Points on a hilly landscape, in no order, each with its height.
A ball rolls from a point to the lowest of its 5 nearest points, and stops where none of them is lower. Distance is the straight distance between rows; heights are no part of it.
(615): [1,-17,11,19,16,-19,-14,-5,-6,-5,-2,13,-9,-15,12,3,11,0,-1,-18,15,11,14,14,-11,1,8,9,-1,0,-2,-11,10,-1,-11,1,-5,-6,2,-41,-30,5,-9,-10,25,-11,4,9,7,-13,-3,-23,-7,7,-8,-1,9,-6,-15,-13,13,21,-18,7,-2]  h=74
(545): [-2,7,-7,-3,0,-1,0,2,-2,-5,-2,-6,3,10,1,-11,-19,12,10,7,-4,-6,-9,-11,1,-8,-5,-5,8,-1,3,5,-9,-2,13,4,15,3,-6,20,26,0,12,-2,-20,21,3,-5,4,1,6,17,8,-1,1,11,-7,-11,13,12,-7,-15,19,-4,4]  h=525
(259): [13,9,-5,4,13,16,20,10,7,-9,0,7,25,-12,-15,3,-5,-4,-19,-5,-3,-17,-9,10,-16,6,-9,-9,16,-3,21,-22,-3,7,-12,9,24,-8,-10,-5,5,2,8,1,0,16,-10,-1,25,24,38,-24,-17,-32,-23,-23,-4,-2,20,-18,-4,-19,23,-1,7]  h=519
(877): [25,21,-4,-1,-7,2,12,12,10,1,4,-20,17,6,-15,2,-26,-8,-13,-19,-10,-19,-12,9,-6,2,-35,-16,9,13,29,-33,10,13,-1,5,27,-12,10,7,8,3,20,-8,6,44,-18,-12,34,35,39,-9,-15,-26,-29,-19,-7,5,-1,-14,14,-11,43,11,-10]  h=553
(720): [18,15,-18,6,6,-7,24,4,2,-3,1,-19,16,12,4,-2,-18,-10,1,11,-22,-9,-5,-12,-9,-8,-13,-17,29,19,12,-8,-13,15,4,8,21,-10,-10,24,34,-14,16,-4,-29,11,-22,-7,19,6,36,27,10,-22,-1,9,-3,18,24,5,2,-19,40,-6,5]  h=640
(150): [-17,-10,18,0,-9,-8,-9,-14,-13,2,9,3,-6,-3,5,-4,22,11,-8,20,4,4,13,-11,0,6,20,-2,-3,-11,-5,21,-11,6,-5,-16,-23,-5,30,-6,-14,5,-25,8,7,-16,12,9,-22,0,-18,-3,-11,-16,12,-17,1,1,-29,6,13,1,-33,-19,12]  h=204
(709): [4,-1,-5,0,-18,0,6,7,8,-14,11,-8,22,5,-18,-9,-25,11,-14,-22,9,-21,-10,5,2,18,-17,-11,-4,-8,26,-22,7,-13,-15,22,26,15,8,-5,-1,19,13,4,16,46,4,-9,28,44,8,-16,-21,-18,-16,-26,8,-8,0,-20,-1,3,21,5,-18]  h=364
(160): [40,-2,4,4,26,-1,6,-3,8,11,-20,-7,-33,-7,19,3,12,-12,16,0,-8,23,5,14,0,-14,1,3,3,20,-3,-17,-10,8,-19,-16,3,-18,-24,-10,-15,-21,2,-31,-10,-30,-40,15,10,-25,18,18,14,11,10,25,-13,16,-2,11,-14,11,2,17,-12]  h=67
(138): [17,12,2,9,2,1,8,9,3,1,-9,-15,-1,-1,-1,2,-17,-5,9,-14,-12,-2,-3,22,-4,-3,-11,-11,11,15,13,-18,10,5,-1,4,11,3,-1,-2,3,-6,13,-17,-5,18,-30,-5,38,3,24,-5,3,-10,-18,1,0,-4,-11,-1,-2,-5,31,9,-4]  h=416
(880): [10,-5,1,17,26,5,15,-2,3,3,-4,-4,16,-15,3,16,2,-6,-4,-5,-11,-1,1,11,-6,2,11,-9,15,-1,15,-15,-11,6,-18,-8,7,-13,-15,-20,2,-15,6,-20,1,-13,-12,2,18,-10,28,-10,-7,-30,-14,-7,-7,1,4,-2,4,7,14,11,4]  h=403
(79): [-34,-17,-8,-11,-1,5,12,2,-2,-8,1,-1,17,9,-20,-20,10,-11,-9,28,-1,-5,-19,-60,8,12,10,-5,-20,-23,-2,38,-30,10,15,-5,6,2,-2,35,42,-8,1,29,-12,-10,22,-20,-25,18,10,19,1,-8,10,-4,26,-10,33,9,-23,-34,1,-32,20]  h=668
(431): [23,17,1,3,17,-8,6,0,7,3,-22,-21,-23,3,11,10,-17,-16,19,-4,-10,16,5,11,-7,-16,-9,5,23,14,-5,-29,-4,7,-3,-2,8,1,-16,-5,-8,-17,7,-24,-8,-9,-40,9,20,-20,13,16,18,12,-7,16,-8,12,5,8,-5,5,9,6,-8]  h=111
(508): [16,20,-8,18,17,4,40,13,6,13,8,-6,29,-13,-18,8,0,-31,-16,16,-14,-12,-14,-3,-1,-3,8,-21,22,9,21,-6,-25,21,-9,0,20,-21,-25,14,29,-9,27,-4,-17,3,-8,-4,14,16,71,3,6,-34,-2,-16,-5,19,37,-12,0,-35,25,-8,7]  h=509
(633): [-11,17,13,-8,-16,-14,-16,3,1,6,-9,9,-26,-9,3,-4,18,-3,16,-24,5,6,10,17,4,-5,-14,6,-23,9,-8,8,23,-17,13,5,-10,11,0,-11,-33,28,-20,-3,7,5,8,8,-4,-20,-36,-13,16,41,11,8,-1,-4,-7,-10,-3,31,-30,15,-14]  h=216
(184): [10,4,-12,-7,-2,-2,2,11,6,-15,-1,-21,14,3,-5,-5,-24,6,2,-15,1,-5,-3,-5,1,12,-9,-11,15,3,10,-14,8,-2,-4,10,15,7,8,6,16,0,9,-1,-3,19,-19,-7,22,19,17,4,-6,-23,-19,-3,12,2,7,-1,7,-3,28,2,3]  h=665
(265): [25,-4,1,5,14,-11,2,-3,3,8,-13,-4,-28,-4,18,3,2,-3,5,-2,-8,13,7,15,6,-14,-4,8,14,9,-1,-16,-5,-2,-5,-3,1,-10,-15,-5,-8,-10,-5,-12,-5,-10,-18,15,11,-25,4,15,12,10,4,20,-9,8,-3,12,-4,19,-8,15,-13]  h=133
(481): [-11,-22,2,-15,-1,-8,-8,-17,-10,24,8,11,-10,7,14,6,39,1,-2,26,3,2,14,-12,13,2,13,14,-4,-3,-22,29,-16,12,0,-24,-36,-22,28,-2,-25,-19,-25,2,12,-40,18,25,-39,-14,-17,14,-9,-5,26,19,7,11,-29,8,9,-16,-43,2,14]  h=200
(775): [-2,-16,13,21,3,-8,-2,-3,-13,2,13,12,8,-21,1,8,11,-8,-14,-2,1,-1,5,7,-15,5,12,-4,-5,-19,2,-10,-10,7,-12,3,-12,-6,14,-32,-11,8,-14,-6,16,-7,5,-2,1,-1,-2,-29,-16,-25,-12,-18,6,-3,-14,-12,18,9,-13,-9,11]  h=285
(367): [0,-13,-5,-10,8,6,8,4,-8,-7,-5,-7,8,5,1,4,-11,4,4,10,-11,-2,-1,-15,-1,-5,5,-8,5,3,2,9,-14,-7,4,2,0,2,-5,7,17,-13,4,3,-11,3,-3,-2,-3,-4,13,9,12,-6,-3,12,-8,-7,9,15,4,0,1,-11,9]  h=634
(226): [2,21,-3,-17,-20,5,-2,-7,4,-8,-9,-23,-4,34,1,-13,-36,9,7,1,-1,-8,-11,2,10,0,-19,-15,6,3,-9,-4,7,-5,17,13,12,21,2,31,24,4,16,10,-7,39,-17,-26,15,11,-5,12,3,21,-2,7,6,-2,4,15,6,-2,32,-1,-12]  h=97
(675): [-13,7,-4,-2,-24,3,-8,-3,-10,-16,-5,-4,-11,10,-5,-10,-17,19,16,-14,11,-1,-3,2,3,0,-8,-5,-3,3,0,3,19,-9,17,13,-6,27,-6,9,-4,7,11,4,-9,6,-1,-7,-6,6,-29,-7,2,25,4,5,1,-8,-12,1,-3,9,4,7,-14]  h=287
(771): [-5,22,9,-1,-2,-10,-12,4,12,-4,-15,-3,-36,12,-2,-7,-9,9,20,-29,-2,13,7,22,3,-14,-14,-11,0,17,-7,-19,9,-14,2,6,1,14,-12,-1,-26,5,-3,-6,3,14,-20,7,7,-12,-16,-5,11,40,9,1,7,-6,-12,0,-4,18,-11,10,-15]  h=272
(772): [10,-12,-7,-19,6,7,-4,-3,6,19,5,-3,-7,3,8,2,25,-8,12,23,-6,8,5,3,6,-14,3,17,-3,8,-10,11,8,-3,2,-12,-10,-15,-6,9,-10,-19,1,-2,-8,-29,-2,15,-22,-27,-12,19,18,21,21,35,-10,5,3,21,-12,5,-15,12,2]  h=171
(95): [-10,-1,0,-20,-12,13,-10,1,-11,1,-3,9,-4,0,9,-9,2,11,16,8,5,-1,0,0,5,-8,-2,7,-9,13,-16,25,9,-17,19,2,-11,3,2,20,-5,4,-4,7,-7,-19,7,5,-20,-18,-22,13,13,35,23,25,-3,-7,4,8,-1,8,-15,0,4]  h=139
(305): [1,4,4,5,-2,-9,-11,-2,-10,4,-1,5,-9,-9,5,-2,1,4,5,-13,11,13,9,19,-4,-8,5,11,-14,-1,-6,-1,21,-10,3,2,-4,11,7,-16,-19,13,-14,-4,17,5,4,1,5,-1,-29,-27,2,20,-2,0,5,-4,-16,-5,-2,27,-15,4,-8]  h=206
(842): [1,-4,9,12,18,-5,-3,-3,7,-5,5,6,6,-14,2,2,-2,2,-5,-23,12,1,-5,16,-4,0,10,6,0,-7,8,-20,8,3,-17,7,3,4,0,-31,-17,2,6,-15,11,-6,-2,-7,11,-4,-2,-24,-11,-17,-18,-9,5,-6,-4,-8,14,18,6,2,-2]  h=238
(686): [18,-6,10,20,31,-1,7,2,9,4,3,6,13,-34,8,17,20,-30,-10,8,-8,10,-4,18,-7,-4,13,4,13,2,6,-16,-20,11,-39,-10,-3,-26,-19,-45,-17,-13,-11,-18,8,-25,-15,-4,6,-5,28,-18,-11,-37,-24,-16,-3,3,-11,-18,4,8,-1,10,-1]  h=475
(366): [-16,-8,-6,1,-5,1,-11,-1,3,-15,9,2,10,4,-7,-9,-12,17,-5,-21,17,-8,5,6,8,16,8,7,-9,-16,1,0,13,-4,1,5,-8,20,15,-13,2,11,-1,7,22,24,15,-13,-6,18,-8,-23,-28,-12,-13,-11,6,-10,-12,-6,12,-2,-3,-9,-2]  h=388
(745): [-11,-13,12,-10,-13,5,-20,-17,-16,1,10,10,-4,3,5,-2,12,15,-2,4,4,-3,12,-10,-8,10,21,7,-14,-13,-12,16,1,-6,11,-6,-17,9,22,-7,-13,13,-20,11,24,-8,16,4,-19,-12,-29,-8,-11,1,7,-1,2,-1,-22,5,14,3,-34,0,1]  h=149
(569): [26,-8,5,17,24,-6,4,-6,10,8,-12,7,2,-21,5,17,7,-11,6,-21,3,15,11,19,-8,-9,11,7,11,9,3,-29,-1,10,-16,1,-7,-8,-12,-39,-22,2,-4,-24,7,-11,-16,3,26,-11,16,-20,-5,-6,-20,-10,-6,0,-12,-22,1,14,-8,16,1]  h=288
(49): [1,19,-12,23,15,12,36,16,17,-2,15,7,44,-9,-22,7,2,-28,-24,3,-18,-22,-16,3,-2,10,-5,-23,22,-2,28,-24,-15,10,-12,18,22,-18,-14,10,20,-2,25,5,-6,9,12,2,13,34,61,-11,-3,-41,-21,-30,-1,15,30,-28,1,-22,36,-1,1]  h=503
(789): [-21,-10,0,8,-7,4,14,3,-6,-13,8,8,24,10,-10,-12,-2,0,-31,14,-5,-12,-19,-32,2,17,11,-17,-7,-24,-7,4,-6,8,-3,2,14,6,19,9,18,4,-9,28,13,11,21,-17,-6,26,10,-1,-14,-18,-9,-23,8,-1,20,4,-2,-19,7,-20,10]  h=524
(725): [28,-7,2,15,22,-3,9,2,5,7,-5,-5,-12,-21,9,6,2,-14,4,0,-6,12,4,19,5,-15,8,4,10,2,-1,-19,-7,5,-18,-10,-2,-5,-4,-22,-1,-16,-8,-16,-6,-8,-16,16,-1,-8,11,4,3,-16,-10,11,-10,-6,-6,3,-11,10,-6,11,-3]  h=98
(878): [-14,-14,2,-12,-15,3,-11,3,-11,10,19,8,1,9,3,-2,17,-1,-3,19,10,3,11,-28,3,11,15,10,-4,-1,-20,25,-5,-6,10,-19,-20,-18,16,12,-3,0,-8,11,-9,-15,21,4,-37,-1,-33,10,4,8,12,14,-5,-3,-1,10,3,-12,-27,-12,8]  h=232
(596): [-20,-2,-2,-10,-27,4,-16,-5,-13,-3,2,8,-6,6,15,-3,8,25,9,-11,13,-8,1,1,0,7,1,6,-17,2,-14,27,23,-16,26,-3,-19,22,10,16,-5,15,4,8,6,9,29,2,-22,-4,-46,2,4,27,16,3,-1,-9,-11,-3,8,6,-18,6,-3]  h=113
(794): [2,-17,-3,-28,-6,6,-9,-4,4,31,18,15,-11,1,6,8,42,3,-14,29,7,-1,2,-15,9,5,-2,26,-19,20,-13,27,3,-5,15,-27,-27,-21,11,17,-17,-5,-12,10,-6,-55,22,16,-41,-22,-28,24,0,11,34,36,-9,15,-14,9,-2,-6,-25,10,15]  h=190
(604): [-14,4,-9,-33,-23,19,-15,3,4,1,4,-4,-7,13,-7,-8,2,21,17,11,7,-11,-1,-18,6,1,-12,2,-23,13,-15,36,-3,-22,31,-1,-10,5,-13,48,17,3,8,9,-5,-8,17,4,-21,-11,-25,25,16,38,29,21,-8,-7,1,13,-12,-6,7,11,1]  h=161
(181): [-12,-1,-3,1,-7,8,17,3,6,-20,18,5,36,-1,-20,-13,-9,1,-35,2,-6,-22,-17,-20,10,25,3,-16,2,-15,11,-7,9,-2,-13,10,18,3,15,9,9,7,8,20,5,21,16,-10,6,43,20,-13,-26,-34,-8,-31,3,1,16,-13,1,-15,21,-21,2]  h=458
(586): [-5,-10,2,30,21,-4,6,-6,-9,4,8,10,29,-23,-2,11,3,-13,-21,14,-5,-10,-2,2,-7,15,15,-1,10,-16,8,-23,-32,19,-29,-11,2,-11,-3,-27,4,-11,-3,1,-1,-14,0,4,1,1,28,-25,-9,-37,-17,-20,-4,-6,-3,-10,3,-5,3,2,10]  h=488
(653): [4,-18,3,3,3,-10,-6,-5,-6,18,1,4,-17,-18,12,7,28,0,-3,22,-3,11,5,-3,6,-5,15,21,-3,-1,-14,16,10,-6,-2,-29,-22,-23,6,-4,-19,-6,-22,-3,1,-38,7,25,-29,-21,-20,16,11,-6,27,22,-4,14,-16,7,4,3,-28,2,14]  h=164
(333): [-4,-23,11,21,2,-3,-9,-15,-6,17,8,15,-12,-9,8,13,26,-1,-1,16,4,13,20,14,-16,4,16,13,-1,-7,-12,6,-7,11,-10,-9,-24,-10,18,-36,-37,16,-28,-12,16,-30,16,17,-10,-12,-8,-21,-19,-7,0,-2,7,6,-33,-17,30,10,-27,-2,2]  h=239
(250): [-17,-14,-2,-10,-8,8,-6,2,-11,1,2,4,0,10,-6,-10,-5,12,-10,16,5,-11,-5,-26,1,17,12,8,-7,-17,-15,19,-9,7,15,-7,-6,5,9,11,21,-6,4,12,-8,-5,23,-13,-31,14,-17,12,0,5,7,-5,2,-12,10,2,-5,-17,3,-18,10]  h=470
(229): [-13,10,2,-19,-23,-2,-16,9,11,1,-4,21,-18,-6,-1,0,27,13,19,-9,11,-1,6,14,9,-3,-12,5,-21,13,-15,9,25,-12,16,-7,-10,6,-9,22,-17,11,-8,8,2,-17,7,14,-20,-30,-41,7,19,48,20,17,-11,4,-14,13,-8,10,-28,17,-13]  h=168
(324): [-25,-17,5,14,1,-2,13,-12,-7,-1,10,12,19,6,1,-9,11,-4,-15,34,7,-5,0,-31,-8,18,19,-17,-6,-29,-8,13,-25,16,-10,1,-16,-2,21,11,7,-8,-18,22,3,-12,24,-10,-11,9,5,-10,-15,-26,-1,-18,17,5,5,6,13,-23,-16,-33,20]  h=702
(352): [-1,3,-5,-32,2,14,9,-4,-2,18,2,-9,12,5,11,-6,-2,5,6,22,-9,-6,-2,-18,23,-1,0,4,5,-7,-7,30,-22,1,10,-7,14,0,-5,30,36,-5,12,11,-19,-15,2,4,-15,-7,0,42,15,12,13,22,-10,8,15,15,-20,-10,10,-14,12]  h=649
(156): [4,5,2,7,-7,-6,-5,-3,-2,-14,-8,2,-3,9,0,4,-24,8,7,-26,11,5,0,13,0,9,-6,0,2,7,8,-14,9,-4,-3,18,13,18,7,-14,-6,7,7,6,6,31,-14,-1,21,11,-1,-10,-9,17,-1,-5,0,-3,-4,-13,2,14,14,6,-12]  h=441
(527): [-6,-3,-22,-9,6,15,27,4,-1,5,4,-13,17,-2,-7,-16,3,-6,-5,33,-9,-2,-5,-36,11,-1,0,-5,-4,-11,-7,33,-30,4,11,-4,15,-11,-19,19,52,-7,8,12,-21,-14,17,-3,-10,6,17,25,23,-11,21,3,12,9,35,14,-23,-16,14,-27,19]  h=642
(429): [-19,8,-6,-20,-15,5,-16,-4,-5,-9,0,-2,9,27,-1,-2,-20,22,9,12,4,-8,-4,-20,7,0,-6,-5,-12,4,-5,25,-6,-15,31,5,-4,27,0,37,32,13,11,11,-4,8,11,-15,-12,7,-18,26,11,27,15,11,-1,-11,6,7,-5,-13,8,-11,5]  h=254
(117): [6,0,5,-1,3,-2,-7,-2,2,2,-8,3,-13,0,1,2,-2,8,11,-12,6,14,7,19,1,-5,12,10,9,-9,-15,-2,0,-7,-8,-5,-2,-5,-6,-16,-20,-8,-15,-11,1,-6,-6,12,0,-19,-2,-3,8,14,-5,16,-4,-8,-10,6,-5,15,-12,18,-4]  h=208
(165): [-16,-9,11,-13,-22,-3,-21,-10,-21,3,7,18,-10,4,4,8,25,18,3,-9,13,1,6,-3,-4,-1,1,12,-17,-2,-11,28,18,-5,25,-8,-21,-3,16,6,-27,9,-23,15,13,-11,13,14,-26,-11,-43,-5,1,18,23,6,-2,2,-17,-7,12,8,-27,9,2]  h=131
(198): [-12,-9,8,0,-4,-1,-2,-6,-6,-9,7,1,-1,-6,-3,-2,2,22,-8,3,10,-5,0,-1,-9,8,11,5,-8,-19,-4,12,6,-10,-2,4,-13,10,20,-8,-9,7,-4,9,12,3,10,-9,-11,7,-19,-16,-22,-3,-6,-14,-3,-12,-10,-12,12,-6,-15,-4,12]  h=269
(55): [18,14,7,15,22,-13,13,6,9,0,-24,0,-32,-14,11,7,2,-20,11,-25,-6,26,5,28,5,-14,-6,1,6,25,4,-29,-1,8,-17,-3,1,-13,-16,-27,-34,-6,1,-31,2,-7,-32,10,24,-17,11,0,2,15,-14,14,-3,4,-11,1,-8,20,-2,20,-12]  h=114
(553): [13,20,0,0,-6,0,13,7,5,-4,5,-20,12,9,-19,-1,-30,-13,-13,-6,-11,-10,-6,1,1,6,-15,-23,16,7,20,-14,7,8,4,8,25,6,-4,17,19,9,19,-4,-10,25,-12,-13,18,26,40,10,-2,-23,-22,-14,-1,2,16,-4,1,-9,45,1,-5]  h=567
(84): [-5,1,7,-12,-8,-10,-15,-3,0,12,8,9,-26,-9,2,4,19,1,1,2,7,9,7,6,-1,-8,-1,24,-23,4,-9,15,18,-8,14,-9,-32,1,4,-4,-28,9,-29,3,10,-26,7,22,-21,-22,-37,2,2,27,21,17,1,5,-20,-2,8,17,-29,10,-11]  h=142
(838): [-13,-15,-4,-31,-9,17,0,-3,-2,16,8,3,-4,13,1,6,18,5,4,26,7,-3,-4,-21,6,1,0,11,-16,-10,-15,35,-15,-5,13,-24,-7,-21,-1,26,12,-14,-6,9,-12,-35,23,5,-42,-12,-19,31,3,13,32,26,-6,-1,10,1,-11,-16,-17,-7,18]  h=281
(166): [-17,-6,2,21,11,6,3,-11,3,-6,10,9,30,-7,-5,3,15,-16,-24,17,-2,-7,-2,-12,-8,12,12,-17,13,-19,5,2,-14,23,-17,4,-1,-17,12,-11,3,-4,-6,12,8,-14,11,-1,-7,4,27,-14,-15,-37,-6,-35,8,2,6,-1,14,-25,5,-22,13]  h=619
(905): [1,16,-5,-9,-9,3,-11,2,1,-1,-10,-10,-7,13,3,0,-11,15,17,-6,-2,1,1,9,0,-11,-12,5,3,10,1,1,3,-17,13,4,-4,6,-12,20,3,-3,18,10,-15,9,-10,7,-9,-15,-18,21,11,23,-2,19,-20,1,5,14,0,6,6,7,6]  h=236
(777): [12,25,-3,0,-7,-6,-14,7,13,4,-23,-23,-27,15,3,-4,-24,-9,8,-17,-14,13,-3,21,-13,-14,-28,-9,20,27,2,-30,21,13,2,7,13,1,-9,13,-10,7,28,-6,-17,34,-31,-14,30,-12,5,-1,5,20,-12,4,-2,15,1,8,12,3,30,8,-12]  h=325
(123): [-7,-17,2,6,-5,3,-11,-3,-6,-2,5,4,-3,2,-6,0,-7,8,-1,-34,22,-4,1,9,-3,9,3,9,-18,-8,1,0,18,-16,-3,11,-7,22,6,-23,-14,21,-11,5,17,25,8,-15,9,17,-29,-25,-12,8,-14,-11,1,-18,-11,-11,5,19,1,1,-10]  h=332
(799): [-5,-7,8,21,3,-13,-11,-3,-1,-1,0,14,-22,-10,5,3,-6,0,8,-29,13,14,11,19,-8,5,-4,21,-24,3,2,-13,21,-4,-7,12,-7,7,6,-33,-39,21,-18,-7,20,-1,-2,3,10,-2,-21,-34,-13,11,-2,-12,4,-5,-33,-20,7,27,-21,9,-21]  h=197
(634): [7,-1,10,13,2,-7,3,2,13,-8,0,-1,13,-8,-12,9,-11,-1,-6,-28,5,0,-4,26,0,0,-12,0,-7,6,23,-26,9,4,-20,6,13,-11,-4,-32,-17,7,9,-17,15,25,-12,-6,34,18,13,-29,-16,-17,-33,-17,5,-11,-8,-25,2,16,23,8,-16]  h=260
(264): [10,11,-10,-8,10,0,21,6,2,1,-1,-14,21,11,4,1,-10,-2,14,29,-8,-13,-5,-24,4,-15,-5,-9,11,-3,0,14,-23,-2,9,-1,20,-4,-20,24,40,-12,12,3,-26,-2,-12,-4,2,8,29,31,16,-11,9,7,-6,7,25,14,-11,-21,24,-19,12]  h=629
(418): [21,2,-9,3,26,9,21,2,2,7,-3,-7,10,-7,11,13,4,-16,4,19,-18,4,0,0,-5,-22,4,-2,31,12,3,-7,-25,20,-10,9,10,-19,-22,3,27,-25,7,-14,-23,-19,-20,10,2,-9,39,27,16,-18,12,10,-7,21,22,14,-15,-21,11,5,9]  h=655
(376): [-6,4,-21,-11,-15,3,-2,-6,-6,-15,1,-6,20,13,4,-14,-22,10,-1,-16,7,-16,-10,-10,3,16,-3,-17,1,-4,4,13,8,-17,16,13,17,24,14,17,27,15,1,15,3,32,9,-16,14,33,7,3,-5,-7,-2,-13,8,-10,20,3,-1,-7,22,-3,-2]  h=558
(535): [-12,4,-12,-13,-17,9,3,3,-12,-14,4,-8,21,19,-6,-11,-22,4,4,14,-4,-14,-13,-30,6,-2,0,-10,-3,-11,-4,29,-13,-12,25,18,15,4,-1,32,43,-4,15,8,-11,8,8,-15,-10,22,4,23,7,1,12,0,-2,-6,20,14,-10,-25,14,-15,6]  h=375
(817): [-12,9,-5,14,11,7,25,11,-1,-13,13,8,30,-4,-14,-5,-3,-13,-14,16,-17,-9,-14,-11,4,11,6,-18,8,-17,9,-6,-11,18,-11,9,10,-5,-2,15,28,-7,6,15,-16,6,14,-17,0,23,42,-10,-2,-42,-11,-26,6,8,27,-4,-3,-17,16,-28,7]  h=502
(659): [-24,-5,-3,-19,-20,10,-20,-5,-13,-18,5,7,19,16,-8,-18,-16,22,-9,-3,5,-18,0,-19,7,16,7,2,-13,-15,-7,9,17,-6,18,5,3,25,13,7,19,16,-5,13,10,23,23,-15,-11,19,-35,1,-7,-2,3,-13,13,-22,5,-1,-4,-5,0,-11,-5]  h=407
(851): [6,-8,7,15,14,6,4,-1,0,6,3,4,10,-13,3,4,2,-1,-2,13,-11,7,-6,-7,0,-3,9,2,8,-14,1,2,-6,14,-22,-13,-2,-9,-8,-14,11,-16,-4,-1,0,-19,1,3,-7,-11,12,-1,5,-20,6,-2,-6,0,6,5,5,-13,-14,-3,8]  h=447
(884): [13,15,4,5,-7,-9,-12,7,11,0,-19,8,-46,-5,11,3,13,-7,15,-17,1,23,4,20,10,-18,-12,5,-8,21,4,-8,19,-6,5,5,-8,-1,-25,-10,-24,9,-6,-16,-3,-7,-18,11,3,-24,-25,2,19,44,8,10,-2,2,-3,0,-8,31,-25,14,-16]  h=211
(200): [-4,-9,-5,9,5,4,2,-3,-11,-8,6,-1,17,-8,-2,2,4,3,-12,-6,2,-3,-3,-11,-4,11,18,2,-3,-11,0,6,-2,2,-15,-2,2,7,11,-8,11,-8,1,9,0,-2,19,-5,-8,6,-1,-3,-8,-29,-10,-13,2,-12,15,1,-6,-1,0,-17,10]  h=538
(618): [6,21,-3,-8,-7,-7,3,11,1,-3,-17,-26,-4,15,-1,-10,-34,2,11,11,-14,-7,-14,-4,-13,-15,-20,-12,12,12,4,-12,4,13,7,16,19,11,-7,22,20,-6,22,-8,-11,32,-20,-19,22,6,10,12,8,8,-11,0,3,9,6,15,4,-6,33,-6,-4]  h=540
(826): [-23,-8,-5,-1,-21,4,-8,-7,-19,-12,10,-4,9,8,-5,-9,-5,21,-17,0,7,-11,-5,-25,-3,22,14,-1,-11,-20,-7,17,11,-4,11,5,-11,19,33,-2,5,8,-12,22,18,16,24,-16,-14,21,-20,-13,-23,-6,0,-27,17,-9,-1,-5,3,-11,-9,-10,9]  h=363
(796): [-21,0,7,-5,-23,-5,-19,-8,-2,-7,-4,12,-10,9,0,-6,-3,24,8,-25,17,4,9,3,-5,6,-1,18,-19,-6,1,19,24,-20,9,6,-8,20,18,-9,-10,23,-15,16,22,15,12,-9,-4,-1,-54,-24,-6,16,5,-10,11,-16,-23,-8,6,10,-18,4,-16]  h=205
(719): [6,-3,11,20,19,-5,-7,8,13,0,-2,7,-21,-13,-3,6,1,-10,10,-39,18,20,15,28,-3,-5,0,17,-14,2,2,-32,8,0,-20,1,2,3,-7,-41,-42,8,-3,-24,20,13,-4,-2,32,1,5,-39,-6,3,-16,-14,19,1,-10,-31,4,27,-7,14,-6]  h=244
(566): [14,16,-2,-12,-11,-1,-11,8,11,7,-14,-6,-35,14,0,10,10,-3,15,-6,-10,13,5,21,16,-18,-11,8,-1,21,-1,1,6,-6,10,1,-13,5,-14,16,-11,-3,5,-5,-4,-13,-15,13,-3,-32,-8,20,8,39,14,30,-10,2,-2,7,-14,17,-15,12,-8]  h=169
(194): [-9,22,4,-12,-18,-11,-14,5,13,0,-12,-8,-27,20,6,3,-7,10,19,-10,6,-1,1,13,4,-8,-22,-2,-8,20,-6,-1,15,-12,25,-2,-7,15,-6,26,-1,11,16,-3,-2,18,3,-1,7,-8,-29,11,22,49,7,21,-1,5,-15,18,-9,11,6,19,-15]  h=228
(788): [15,26,4,8,5,-17,-16,0,6,-1,-33,-13,-41,8,0,17,3,-12,16,-18,7,26,15,23,-4,-17,-23,-10,1,22,0,-34,9,10,-4,2,8,7,-13,-10,-33,10,1,-12,-4,25,-29,8,31,-16,-11,-4,14,40,-4,8,3,16,-21,2,-13,22,-11,15,-22]  h=246
(759): [14,-23,13,17,21,-7,-1,-8,-4,11,5,18,-8,-20,14,5,33,-20,1,10,1,27,13,8,-17,-11,17,13,10,-7,-3,-7,2,1,-26,-11,-18,-14,-1,-37,-24,-6,-14,-14,2,-25,2,19,-16,-16,7,-8,-6,-9,-9,14,-7,6,-18,2,13,20,-23,8,5]  h=199
(607): [-13,-14,2,11,1,7,3,6,-1,-18,18,9,15,0,-4,0,-11,3,-20,-6,8,-11,-11,0,-4,12,6,-7,3,-19,12,-9,1,-3,-17,11,-1,8,22,-11,6,5,0,6,13,15,14,-9,13,24,9,-28,-22,-28,-11,-30,13,-15,4,-4,9,-4,3,-10,3]  h=511
(402): [-1,8,-4,19,13,4,18,11,5,-10,10,4,41,-4,-21,-3,-3,-17,-29,12,-14,-22,-9,-14,2,7,-3,-18,11,-8,29,-19,-13,12,-6,15,26,-8,-5,3,26,-11,20,8,0,9,12,2,10,32,43,-1,-6,-38,-16,-31,-6,-2,28,-18,-2,-24,22,-7,-4]  h=492
(403): [25,-9,-5,-19,1,-9,-3,-6,7,19,-9,5,-29,-13,2,6,20,-17,13,11,-8,17,16,12,11,-16,0,14,-6,13,-10,-3,6,-11,8,-25,-12,-11,-13,3,-20,-15,-1,-16,-10,-27,-13,15,-8,-32,-6,20,18,33,19,28,-4,6,-4,12,-9,14,-18,20,-8]  h=127
(908): [15,-3,-4,-8,19,8,11,3,8,12,-3,-9,-3,-5,7,1,-11,-5,9,14,-9,-5,2,4,7,-11,-1,6,19,4,2,10,-22,0,-5,-7,2,-7,-10,9,22,-22,5,-10,-16,-7,-14,-3,5,-17,20,18,15,-8,3,15,-11,11,11,22,-15,-15,3,-9,10]  h=595

For each start below, name the point where the ball stops.
(826) -> (596)
(659) -> (596)
(633) -> (596)
(508) -> (615)
(49) -> (615)
(817) -> (615)
(264) -> (596)
(877) -> (615)
